Each row is a point on a landscape with many valleys, with its height.
From any point a ball rolls to the lowest of the 2 points nearest to it. It stops when none of these is lower. Distance is the straight distance between rows; heights are no part of it.
bilif (h 6.45): [ 94 104 166 172  83  99 144 113 162 143 136 133 110 127 124 140 133 125
 114 152 204  84]
nerir (h 4.05): [ 98 155  91 103 118  89 171 113 137 171 126 178 108 112  92 193  89 123
 165  71 115 129]
monop (h 3.21): [154 118 116 163 132 125 145 115 182 155 150 114 155 163 140  81 112 127
  60 174 125  74]
fozol (h 3.27): [154 170 105  92 140 114 141 125 118 137 124 145 126  92  79 161 135 150
 172 114 116 129]
simom (h 3.62): [158 173  99 100 128 125 133 122  71 167 130 150 143  57 102 155 131 113
 174 100 102 141]
deze (h 3.38): [118 132 149  92 172 108 156 148 153 149 134 158 151 138 109 114 198 166
 111  84  70 143]
Molot (h 2.42): [132 143 128 175 101 135  98  90 155 131 109  85 151 126 130 150 103 104
  99 102 131 103]
golen (h 6.52): [131 104 148 140 143 112 120 159 133 102 150 108 118 168 100 142 146 154
 124 148 137 137]
luve (h 5.51): [146  73 119 127 158 150 108 184  85 116 160  77 127 174 188 102 108 124
 134 148 123 141]
Degib (h 6.21): [ 88 136 133 166  74 109 150  94 172 116 130 151 143 120 104 129 113 114
  96 146 167 101]
mefev (h 3.41): [146 127 139 158 103 171 108  94 142 127  80 107 136 115 174  98 107 104
 107 135 166  93]
vimos (h 2.04): [ 89 132 116 106 152 124 185 159  66 168 133 197  64 150 127 169 101 124
 183 134 135 150]
zazu (h 7.07): [133  85 176 111 173 104 145 177  98 166 129 117  56 140 139 131 163 172
 173 141 172  97]
nuv (h 6.04): [ 90  91 166 152 113 121 130 123 176 122 139 127 133 177 135 118 165 143
  72 124 126 124]
zovis (h 6.41): [106 115 156 160 118  97 129 163 151  54 166 112 143 155  77 128 153 149
 100 165 146 148]
Suku (h 5.70): [ 70  89 146 162 101 123 156 178  83  80 173 148 122 138 122 135 109 119
 133 171 166 175]
bupan (h 1.85): [177 123 121 134 133 153 114 135  79 139 127  98 124  94 165  80 104 110
 138 191 165  88]
rofit (h 3.78): [130 130 145 160  98 161 126  87 147  92 106 126 169 101 158  55 119 109
  94 162 163  84]
ret (h 2.72): [174 117 108 134 144 140 129 122 148 146 128  98 126 151 164  71  91 126
 102 190 152  67]
Pekal (h 4.17): [132 112 154 177 109 127 127 107 179  97 128 111 152 137 135  67 135 130
  68 173 175  78]
dila (h 4.87): [162 147  71  94 137 191  89  96 123 119  91 126 137 149 191 106  91  84
 131 106  75 160]
Viga (h 5.08): [164 161  73  59 145 165 111  91 137 137  90 152 143 114 166 103 117 108
 145  94  68 150]
bisem (h 4.91): [126 121 117 215  88 129 130 125 115 122 177 126 150 134 124 134  80  84
  88 180 157 113]
fota (h 4.25): [ 83 175  96 122 101  75 178 122 150 139 142 195 143  95  60 169 103 127
 139 102 118 130]
zito (h 4.15): [144 159 114 200  92 167  92  94  77 116 121 106 159  83 134 139  81  66
 124 121 132 126]
sazaf (h 5.32): [168 148 103 140 146 125  73 138 155  58 146  71 156 162  91 133 123 137
 110 148  95 148]
toluv (h 5.69): [123  93 111 144 137 139 126 187  71  99 183 105 140 149 146 115 105 103
 129 155 118 163]
tugi (h 3.22): [125 102 153  94 149 148 136 160  70 158 115 128  74 111 171 120 134 129
 181 149 167 125]
gepiv (h 2.11): [ 65  87 180  91 134 163 148 151  96  76 105 168 105 124 159  94 172 131
 140 125 144 179]
rut (h 2.13): [122 165 144  96 127  96 110 100 177  85  92 118 137  86  81 118 179 171
 139  75 119 127]
Kib (h 3.68): [127  93 132 119 138 131 140 157 101 165 141 113  82 153 184 110 103 124
 153 178 168 107]
tef (h 2.49): [154 138 114 143 114 155  72  66 213  98  47  78 114 151 162 110 100 127
 119  95 143  82]
Tubiv (h 5.97): [108 156 117 128  98 144 116  98 122  87 120 142 166 100 113 123 134 105
 118 125 115 154]
kudam (h 3.67): [134 144 129 110 159 116 138 173  90  53 140 144 123 143  66 151 154 157
 168 125  95 188]
gar (h 5.34): [118 150  79  46 144 145 154 108 161 138  99 190 126 140 160  93 131 124
 133  90  76 156]
leg (h 3.85): [100 173  87 104 105  76 175 107 203 123 140 174 162 109  55 133 106 143
 115 121 121 114]
leru (h 3.79): [150 112 153 101 173 126 132 161 124 153 150 116 142 146 132  99 182 165
 107 122  87 135]
gir (h 4.10): [117 156 105 170 100 107 134 145  82 143 174 161 142 108  78 203 101 103
 135 116 105 170]
bato (h 6.90): [121 119 155 144 117 145 113 151  39 104 146 123 148  78 130 127 137 103
 151 147 138 170]
bik (h 5.74): [ 77  91 129 170 106 130 138 122 155 128 150 135 142 193 151 136 120 105
  66 123 105 146]
sof (h 4.53): [103 134 121 191  85 122 134 118  95 143 159 148 147 108 115 171 101  85
 109 140 133 140]
Tutap (h 2.75): [195 157  55  95 142 136 127 108 150 155 128 119 102 138 130 115  73 132
 143 176 135  92]
Geli (h 6.99): [139 115 145 146 116 161 113 152  52  96 147 109 165  75 153  73 130 106
 133 178 162 129]
kos (h 6.31): [ 38 129 153  98  83 126 158  96 156 114  73 205 100  96 135 136 146 133
 147  61 158 145]
Mon (h 7.54): [ 75 115 143 108 121 108 192 134 154 133 123 194  74 142 118 126 138 151
 145 159 179 112]
nade (h 2.86): [ 95 125 129  84 163 134 188 158  92 170 133 200  86 139 155 125 141 140
 155 123 110 149]
garup (h 2.33): [165 137 127 110 135 147 133 140  52 164 144 133 131  65 149  94 131 110
 158 169 137 120]
zopaf (h 5.90): [ 94 115 114 141 125 132 165 178  72 113 191 171 129 132 137 113 110 112
 132 177 130 168]
dolil (h 6.65): [123 101 143 144 133 126 111 161  90 105 153 101 112 153 113 180 118 125
 144 120 125 172]
lol (h 4.65): [144 126  97 125 127 180  80 114  96  86 112  98 131 148 170 122  94  87
 134 118  90 174]
Tazet (h 5.13): [143 132 136 138 138 135  87 117 165  80 129  82 162 158 115 106 157 135
  88 118  94 133]
muze (h 2.31): [195 151  87 124 130 165 115 107 135 138 110 102 116 114 160  84  77 115
 139 189 159  74]
lif (h 6.28): [141 133 118 136 121 141 123 114 100 166 138 127 152 111 146 141 130  98
 118  98  82 145]
fuzak (h 5.33): [ 86 114 125 172  92 151 119  81 168 136 112 135 152 162 167 126  96  87
  69  91 104 119]
niv (h 5.59): [ 90 158  93  69 144 128 167 111 160 109 120 201 139 151 112 113 148 141
 125  74  58 174]
Neto (h 4.12): [152  90 163  97 167 122 143 156 146 178 143 116 120 141 159  67 178 167
 107 160 121  96]
rorak (h 4.81): [116  87 161 195 128 145 111 123 143 119 150  90 182 167 157  82 138 114
  48 139 113 115]
Gori (h 6.46): [123 119 134 124 113 131 134 113  96 215 114 146 120 107 177 155 131 102
 138  94 117 125]
leza (h 4.41): [161 146  97 144 116 164  83 109  89 112 115  96 133 111 132 153  86  89
 144 127 125 146]
Vav (h 4.94): [175 122 132 129 158 150  87 116 150 130 119  71 166 154 151 107 152 120
  80  93  58 135]
lut (h 6.79): [132  86 166 175 116 141 105 129 108 155 130  83 117 139 159 146 129 113
 120 128 157 111]
soza (h 5.31): [135  64 134 128 159 146 118 165 123 149 149  79 120 177 204  69 118 123
 101 163 122 110]
bemoz (h 3.29): [159 138 125  93 189 104 142 182  95  90 130 142  94 142  75 142 143 177
 177 141 126 144]
rik (h 3.82): [141 163 130 182  94 162 101  70 116 111  92 111 188  54 137 103 104  80
 117 113 145  97]
bina (h 3.66): [131 148 113 146 137 103 145 166  74 120 169 155 122 126  65 185 121 132
 166 139 115 169]
vemo (h 4.74): [208 145  94 109 156 145  83 104 173 155 111  77 153 153 148 107 115 128
 101 112  71  99]
Zap (h 7.21): [ 97  91 184 121 137 104 164 155 114 183 136 148  79 118 147 119 166 155
 145 150 184  99]
lodak (h 5.98): [102 149 112 144  85 114 120  93 181  77 123 132 126 150 103 162 105 126
 119 137 163 126]
diniz (h 1.19): [146 160  68 115 143 103 165 127 119 216 158 154 100 142 114 170  86 130
 152 146 122 108]
Danis (h 5.73): [104 144  93 148 106 124 108 110 193  54 133 121 123 199  86 165  97 135
 106 138 119 160]
Likop (h 7.71): [ 80 137 135 104 113  81 184 119 193 114 123 195 111 129  82 114 155 170
 130 127 153 109]
zediv (h 3.50): [148 176  83  93 128  90 172 113 178 142 140 167 140 106  67 114 118 155
 127 160 138 102]
kar (h 6.12): [126 151 101 146 115 119 116 108 140 126 145 135 176 129 109 140 124 107
  97 103  78 150]
Dimi (h 2.99): [103 144 119 150  82 131 119  77 148 150  95 124 135 102 139 168  91  91
 129  83 147 111]
pek (h 6.64): [118 108 161 112 142 132 122 133  85 204 100 136 108 102 157 180 161 134
 152  49 101 145]
rumeg (h 6.89): [148  89 177 137 133 136  92 157  76 125 127  71 105 116 139 153 147 134
 152 129 162 126]
fiki (h 6.66): [ 97  71 187 167 113 116 136 153 132 137 141 112  95 148 135 137 148 135
 119 146 183 111]
fesak (h 7.83): [ 89 138 154 105 111 109 140 104 214  78 107 158 110 130  89  94 179 177
 113 114 146 108]
sarez (h 3.55): [111 158 110 130 108 110 123 107 113 159 110 136 127  98 103 197 106 104
 150  67 122 137]
dat (h 5.46): [ 74  93 133 185  94 121 137 151 114  83 170 128 122 172 122 167  85  94
 113 154 150 173]
mib (h 8.05): [ 77 108 168 127 116  93 147 116 178 150 114 147 101 123 115 143 168 157
 127  95 145 112]
Votep (h 2.89): [139 145 131 101 158 105 144 142 144 127 136 144 125 137  81 145 166 160
 136 116 103 137]
lopas (h 4.16): [163 154 135 116 121 112  98  92 148 152  93  88 142  75 115 146 142 139
 142  84 138  91]
Laka (h 4.14): [139 175 107 149  99 140  88  66 126 134 100 109 193  60 139 133  98  75
 127  69 102 116]
Zupa (h 3.01): [133 135 127 111 113 167  83  79 160 103  51 112 118 125 179 101 112 122
 133 109 148 113]
ratul (h 6.78): [124 136 145 142 140 131  98 159  61  67 134 107 131 102  97 167 138 122
 166 126 127 185]
Puluk (h 3.92): [176 164 141 103 135 131 111 107  89 159 100 112 148  45 112 145 151 130
 168  96 128 114]
rosef (h 2.23): [154 127 110 122 154 102 136 140  99 217 154 121 100 141 126 189 105 128
 149 108 112 121]
gez (h 5.21): [116 131 113 190  91 132 113 148 108  74 165 111 150 142 110 151  81  95
 119 169 141 160]
Goze (h 3.26): [129 120 160 151 151  91 155 177  81 147 163 143 109 116  78 180 150 150
 157 133 136 142]
zun (h 6.26): [ 82 130 154 154 113 102 142 127 172  86 151 150 154 150  92 118 162 145
  78 140 126 143]
peg (h 2.57): [184 134 122  87 161 155 107 151  75 132 131 112 136  96 142 104 148 134
 152 142 105 144]
Laza (h 5.06): [134  75 150 146 154 134 126 147 157 141 157  91 152 182 169  73 150 134
  51 153 102 105]
zodi (h 2.51): [145 159 142  84 159  99 131 131 160  87 103 138 108 115  63 129 179 187
 157 107 125 119]
bopak (h 3.73): [131 139  82 137 118 114 148 102 189 162 145 134 162 162 123 110 100 118
  67 130 100  94]
Tede (h 1.44): [ 87 120 136  88 143 157 166 158  75  89 131 199 130 101 144  82 158 126
 140 146 122 181]
ripan (h 7.94): [ 93 130 145  89 129  99 137 107 200 122  92 157  90 134 108 119 172 180
 134  70 120 115]
zut (h 2.83): [158 122 136 117 151  97 125 142 138 193 127  97 101 146 113 179 145 162
 138 107 113 109]
Pibo (h 6.05): [ 55 143 131 107  91 126 142  91 151 118  99 177 142 101 134 139 137 108
 122  62 113 153]
fisid (h 2.80): [ 96 118 149 131 152 100 187 188  69 138 159 167  78 140 106 168 130 144
 177 153 152 139]
vam (h 3.05): [154 109 168 135 146 111  99 137 140 168 134  81 141 122 119 150 172 152
 107  87 106 112]
tulof (h 1.87): [175 143 118 146 125 137  66  84 163 133  76  64 140 132 151 142 110 122
 120  96 121  91]
mel (h 4.92): [104  95 145 194 100 150 117  95 172 127 114 103 129 180 175 119  94 108
  75 126 141  98]
loka (h 4.36): [179 177  84 110 117 112  99  89 162 130 109 101 133 101  89 157 103 133
 152 119 141  98]
teda (h 5.82): [ 83 153 111 104 118 135 140 114 131  89 125 182 158 117 113 125 149 120
 121  95  89 185]
vinot (h 2.93): [178 134  95  82 169 133 131 164  96 112 140 119 109 130 112 123 119 149
 165 156 118 147]
pip (h 2.71): [ 97  77 166  98 131 161 126 159  89 117 105 132  96 127 198  98 138 127
 144 132 153 154]
Pizo (h 7.37): [113 128 144 106 138 109 179 154 115 151 144 169  81 126 132 115 131 150
 164 194 195 107]
Kodid (h 2.08): [195 125 133  77 176 152  83 142 105 150 101  88 128 120 151 120 161 145
 152 101  79 146]
riri (h 4.51): [104  81 180 198 111 140 121 125 146 107 123  93 145 150 166  88 129 113
  78 151 168  90]
Rokek (h 5.50): [139 147  93 115 142 114 104 142 180  52 146 105 127 186  74 148 118 154
 129 144 107 161]
Bitub (h 4.55): [197 158  81  83 142 135 101 103 164 147 104 100 134 125 125 131 115 138
 146 112 102 109]
Tavur (h 2.64): [178  91 164 121 160 133  75 149 118 169 106  62 111 137 158 139 163 149
 138 103 110 121]
kozi (h 3.14): [164 161  68 100 130 114 143 124 160 116 133 141 113 140  87 136  87 150
 151 174 146 114]
tori (h 2.03): [122 141 131  96 122 159 154 133  75 128 130 169 148  64 144  80 151 118
 147 152 132 142]
Zek (h 6.98): [136 100 176 106 157 123 122 165  97 123 118 107  88 126 115 147 167 165
 167 126 164 135]
Seb (h 4.13): [132 109 144 116 148 121 145 138 137 192 132 128 108 137 177  84 135 135
 124 170 151  89]

Where does a ball stop that starts at each point below?
Suku => vimos
zovis => tulof
mib => rut
zopaf => tulof
lut => rut
Tazet => rut
ripan => rut
niv => rik
